Each row is a point on a tangle of strands that fork, close into loops and nearly touch. The rows are in no order.
Points whose rows are less than 85.3 apart are linked; no others are. Some points are linked to none.
K_882: [-11  28  12   3 -24 -23 -30 -14   2  13  12   5 -12  35  -1 -20  -9  -4
 -15  -8  23   3  -1]
K_627: [-10 -37 -40  33  19  17  58 -17 -22 -11 -41   1   8  25  -3  -6 -18  43
  45  29 -36   9  55]
K_100: [-10   3  29  34 -17 -17 -15  -4  -7   7   7   9 -24  67 -13   8  -2  26
 -16 -11  37  10  -5]
K_299: [  1  33  20 -32  14 -31 -51   9   7 -19   6  -7  28 -38 -13 -21 -18 -38
 -59 -23  49  -8  38]
K_122: [  4  71  50 -19 -20  -5 -64  -6 -54   2  24  12  -9  12  29  -1 -13  23
 -20 -52  31  18  20]
K_715: [-24 -23  32  61   7 -16   1  23 -18 -15  12  30 -13  79 -16  21  21  47
  -1 -12  40  23 -12]
K_442: [-29   6  33  23 -24  15  -3  -5  16 -12  12  14 -16  28  12  18  46  28
  19 -35   3  -7 -58]
K_435: [  5 -33 -43  11   9  15  57 -16 -31 -14 -45  -4  -8 -16  -3  10 -15  21
  29  49 -37  15  45]
K_46: [-15  -1   0  17  10 -26 -17  15 -16  27 -14   3 -37  52 -19  -3 -25  22
 -38  -8  56  17  64]
K_177: [ 52 -56 -32  -5  26  17  41   3   0  -4   6 -32  10 -25   3  65 -17  15
  29  23 -39   6  -4]
K_611: [-37 -13 -21  11   8  -8   7  -9  39  40 -27  13 -31  27 -14 -51   0 -20
   2  13  21 -17  12]
K_355: [-11 -46 -10  -6  30  29  32  24  76  39 -14  -4 -49 -15 -12   0  44 -19
  -9  -4  27 -16 -38]
K_196: [  9  50  47 -33  -6 -15 -58   3 -19 -41   9   5  47 -39   2 -18 -30 -30
 -33 -52  30   3  29]
K_587: [-22  25  15  36 -30  -1   2 -38   1  -4   2  13   4  49  30 -20   4  21
  29  -3 -19   3  -1]
K_78: [-23  18  35  24 -65  50  64 -30 -17 -49 -16   2 -16   3  24 -23  26  24
  18  21 -50  31  -3]
K_758: [ 21 -17  14  -4  -3   0  -9  31  10  -2  49   3  10  -8   2  72  52  19
   9 -22 -21  -8 -69]
K_326: [ 25  -7 -46  -5  24  -6   7 -26 -36 -16 -13   2  26 -25   3  37 -42  -1
  23  59 -45  12  24]
K_225: [ 36  53   5 -65  -5  -3 -33  -7   7   8   7 -24  35 -61   8 -36  11 -41
   0  -8 -11 -31 -46]
K_748: [-52   3  -7  10  -2   2  29 -17  43  37 -38  23 -41   1   6 -74  22 -21
   3  21   4 -14  24]
K_594: [ 26 -54 -35   1  44  -2   2  47  26  29  15 -24 -20  -3 -30  47  14  -4
  -2 -24  37   1 -45]
K_695: [  3  -9  34   4 -36  41  43   4   6 -33  21   7   4 -21  20  43  47  27
  17  -3 -58   9 -36]
K_423: [  1 -11  35  24  -8   2 -25   5 -12 -13  34   8  12  58  -4  61  -2  42
  -8 -10  -5  19 -22]
K_776: [-22  64  42 -18 -22 -14 -69  -3 -30  -7  13  16  -8  -4  24 -40 -14  -9
 -27 -56  44  19  13]
K_217: [ 42  -4  35 -23  -2   0 -33  20   4  11  30 -15 -14  10 -26  45  17  10
 -39 -21  32 -22 -63]
K_781: [-13  35  12 -45  18 -25 -51   5  12  12   9 -10  -1 -18 -16 -35   0 -41
 -69  -1  60  -3  16]
K_685: [  7  46  36  -1 -25 -15 -46 -10 -38  -2  28   9   7  35  15  14 -21  29
 -32 -21  11  21  33]
K_224: [  5 -11 -31 -25  31 -12 -20  17  16  39  -3 -26 -24  17 -31 -17 -24 -29
 -47   7  50  -3  17]
K_37: [-29 -29  19  71 -20  25  82   5  -6 -35 -25  19  -1  25  14 -20  37  45
  12  14 -34  12  24]
K_344: [-11  29   2  20 -13 -19 -18 -26 -30 -24  10  20  44  21  15   1 -33  -3
  19  17 -31  24  27]
K_650: [-16  53  12  12 -38  -2 -27 -29 -24 -14  16  17  25  24  38 -22 -15   6
  32 -17 -22  12  -3]
K_740: [ 37 -59 -27   8  28  19  44  37   4  -1  30 -19  17 -39   8  82  21  17
  31   8 -38  18 -20]
K_982: [ 18 -65 -45   5  32   8  29  43  32  21   6 -16 -17 -15 -16  44  28   0
  20 -20   5   0 -22]
K_585: [ -4  -9 -37   8   9 -27 -16  10 -28   5   2  -6  15  33 -12   2 -47  -5
 -12   8  10  14  64]
K_128: [  1  -7 -44  11  32 -26  -8 -17 -44 -30 -14  12  41  -2  -3  19 -52  -9
  27  44 -30  24  43]
K_763: [ -8  10  -5  16  19 -34 -25 -14 -44 -43   5  26  61   3  -3  20 -58 -14
  14  28 -21  32  50]
K_764: [-22  -2 -20  -6  18 -44 -28   3  11 -11 -11   3  17 -21 -14 -33 -38 -57
 -19   5  26   1  43]
K_357: [-37 -34   5  17  17  28  38  25  65  30 -26  23 -56   1 -17 -18  60  -3
  -2 -10  22 -17 -22]
K_755: [-33 -36 -32  16  24   6   4   8  34  46 -36  17 -38  43 -29 -67  -8   4
   2   0  42 -12  27]
K_409: [ -7 -23 -50  23  28 -12  19 -19 -39 -15 -27   7  35  27  -2   4 -50  23
  42  41 -35  25  57]
K_183: [ 40   8  19 -22 -14   4 -32   1   6  12  29 -20   7  16 -11  32  -6   5
 -22 -14   2 -19 -47]
K_836: [ -4   5 -14   2   7 -32 -25  17 -27  16   0  -3 -10  27  -9  20 -41  10
 -44  -6  39  14  68]
K_385: [ 16   7  39  -9 -33  46   9 -11  -1 -15  21  -3  14  -7  32  40  30  33
  34 -33 -57 -14 -57]
K_925: [  5 -42 -14  16   1  10  38  19  26  -4   1  -3  -6  -5   6  43  19  12
  20   3 -17  -9 -14]
K_896: [-12 -13  15  27 -20  22  46  -8   9 -23  -2   1   5  12  20  31  25  30
  24  15 -44   0  -7]
K_159: [ 13  46  26 -61  11  -4 -53  -5   9  29  17 -23 -15  -9 -18 -35  13 -25
 -61  -5  53 -13 -29]
K_249: [ 39 -34   0  -9  24  -5 -14  41  23  20  38 -19 -13 -15 -23  53  27  -2
 -20 -11  31 -14 -71]
K_119: [-26   7  17  38 -46  22  74 -26  -6 -27 -27  12 -21   8  18 -34  25  20
  13  30 -39  14  27]
K_866: [  7  51  19 -37 -44  51  10 -21 -35 -11  -8  -3  -6 -49  43 -21   7  -6
  32 -11 -49 -14 -27]
K_638: [ 33  51  34 -46 -11 -13 -57  13 -28 -26   9 -11  67 -47  -7 -13 -20 -34
 -24 -42  11  -8  -2]
K_968: [-49   0 -20  11  -4  -4  44 -11  16  12 -52  27 -33 -22   3 -76  11 -26
  10  34  -7  -8  56]
K_127: [-21 -22 -42  23   7 -25  -5   3  -5  19 -18   1  -5  38 -20 -27 -34 -11
   4  12  11   1  51]
K_352: [-35 -24 -52  19  21 -28  11  -2  -7   9 -38  18   1  12 -13 -60 -34 -18
  27  15   9   0  66]
K_243: [-15   5  22  -8 -19  14   1 -15  42  10   3   2 -35   9   6  -2  37   6
   7 -23   9 -25 -62]
K_479: [-17 -41  -9  54  -1  36  83  -9 -30 -33 -45  15   1  16   1 -19   4  51
  22  37 -39  20  48]
K_656: [ 41 -47 -12   3  17   2  13  40  14  14  44 -14  18 -33   1  83  32  12
  14  -2 -18  -7 -50]
K_468: [ 23  62  36 -43 -26  23 -63   5 -50  22  19 -19   6  -1   6 -16  -9   4
 -25 -53  13 -13 -40]
K_422: [ 34   0 -30 -33  24 -11 -10   4  31  35   9 -38   9 -28  -6 -12 -10 -38
 -26  28  16 -24 -16]
K_832: [ 18  17  36   0 -21  -1 -37  -2 -24  -2  30   1  10  49  -7  45 -19  38
 -29 -13   2  13   1]
K_506: [  1 -55 -22  29  24  -2   4  37   4  -3  13  -1  13  45 -16  57   5  32
  14 -13  -1   9 -12]
K_822: [ -7  19 -20  -8   4 -25  -1 -26  -2 -26 -15  16  18 -50   8 -12 -13 -40
  14  27 -20 -10  13]
K_489: [ 21  58  26 -61 -10  -1 -65   5 -17  16  18 -20   9 -20  -8 -34   3 -23
 -40 -32  28 -16 -30]
K_837: [ 22 -27 -51 -11   4  19  57 -13 -17  -4 -39 -14 -30 -53  -3   1 -13 -10
  14  54 -25  16  32]
K_309: [-29   3  26  68 -18  10  45 -23   7 -16 -14  20   1  49  37 -18  36  43
  28  -5 -23   7   4]
K_212: [ -4   1  22  -1 -15  11 -11  13   6  -6  35  17 -13   1   4  52  64  25
  19 -36  -8  -9 -78]
K_559: [  2   2 -35 -10   2  -8  32 -19  -6  -3 -31  -1 -15 -49   5 -10 -11 -28
  11  43 -23  -7  28]
K_408: [ 34 -17 -12 -25  23   3  13   4  54  42   8 -34 -19 -27  -3   5   6 -25
 -12  17  16 -27 -41]
K_959: [-21 -31 -20  17  23  -6  -9  19   7  36 -26  10 -48  59 -41 -45 -21  19
 -19 -11  63   5  40]
K_821: [ 15  21 -22 -23   0 -23 -11 -13   9   7   5  -8  18 -26   0 -10 -18 -39
  -6  24  -8 -24  -3]
K_302: [ 57 -26 -28  -9  26   6  20 -13 -22   0  10 -26  28 -27   8  61 -39  14
  23  50 -49   3  -4]
K_820: [-40  23   0   9  -5 -43 -30  -9  10 -13  -5  18  11  -4  -1 -49 -21 -47
  -5  -3  15   6  28]
K_684: [  2 -12 -12 -31  42 -33 -23   9  22 -31 -17 -20  34 -51 -21 -31 -41 -70
 -25  13  37  -5  29]
K_692: [ 45 -25   5 -14 -15  30  52  10  27   6  13 -22 -18 -59   7  36  16  -6
   1  19 -25 -13 -26]
K_727: [-16  37  32  -3 -67  59  34 -30 -22 -29  -7  -2 -13 -17  48 -21  18  18
  33  -4 -47   7 -18]
K_514: [ 25  13  21  -6 -25  16 -18 -12   5  -3  25  -5  20  13   6  37   5  15
  12 -20 -32 -17 -48]
K_277: [ 36  39  18 -59   4 -18 -47   9  -1 -16   9 -24  58 -61 -13 -35  -3 -48
 -19 -16  16 -18 -23]
K_983: [-39  -9  23   9  -2  12  15  -5  55  19 -13  17 -55  14  -7 -14  54  -3
   0 -14  26 -19 -44]
K_198: [-25  49  18  -4 -22 -30 -47  -8  -4  -6  14  18   0  10   7 -35 -17 -22
 -24 -22  28  13  20]
K_347: [-43 -21 -48  11  24 -13  33 -10   2   1 -55  28 -14 -27  -7 -73 -14 -25
  28  27  -1  -3  66]
K_147: [ 23 -49 -30 -16  48  22  28  17  61  47  -4 -34 -34 -27 -11   2  18 -22
  -9  -2  30 -14 -29]
K_583: [ 29  51   7 -54 -22  25  -8 -20 -20  -1   2 -10  20 -64  25 -23   6 -20
  23 -14 -43 -28 -35]
K_703: [-25 -21  31  54  12  -6  -6  14 -16 -23  27  23  25  73   0  41  22  58
   4 -11  -4  33 -20]

A fork is a point with three links, a tip a point with one. Leave the first point through the second and follow the links. Name the first fork or tip that comes.
K_299 / K_196 | K_37
K_837 / K_559 | K_128
K_866 / K_583 | K_468
K_656 / K_758 | K_627

A piece is all that can be reached along the links. How many separate loops has the piece of each point below (a circle has one, a figure eight two, a Y none), and how many tips (points with one link)?
K_37 | loops 2, tips 1
K_249 | loops 1, tips 0
K_122 | loops 1, tips 1
K_585 | loops 1, tips 0

Name the points in between on the shortest way along the links from the first point to the second, in order.
K_442 / K_408 | K_243 K_983 K_357 K_355 K_147
K_196 / K_119 | K_638 K_277 K_225 K_583 K_866 K_727 K_78
K_309 / K_408 | K_37 K_479 K_627 K_435 K_837 K_559 K_822 K_821 K_422
K_983 / K_763 | K_243 K_442 K_212 K_758 K_656 K_740 K_177 K_302 K_326 K_128
K_703 / K_684 | K_715 K_100 K_882 K_198 K_820 K_764
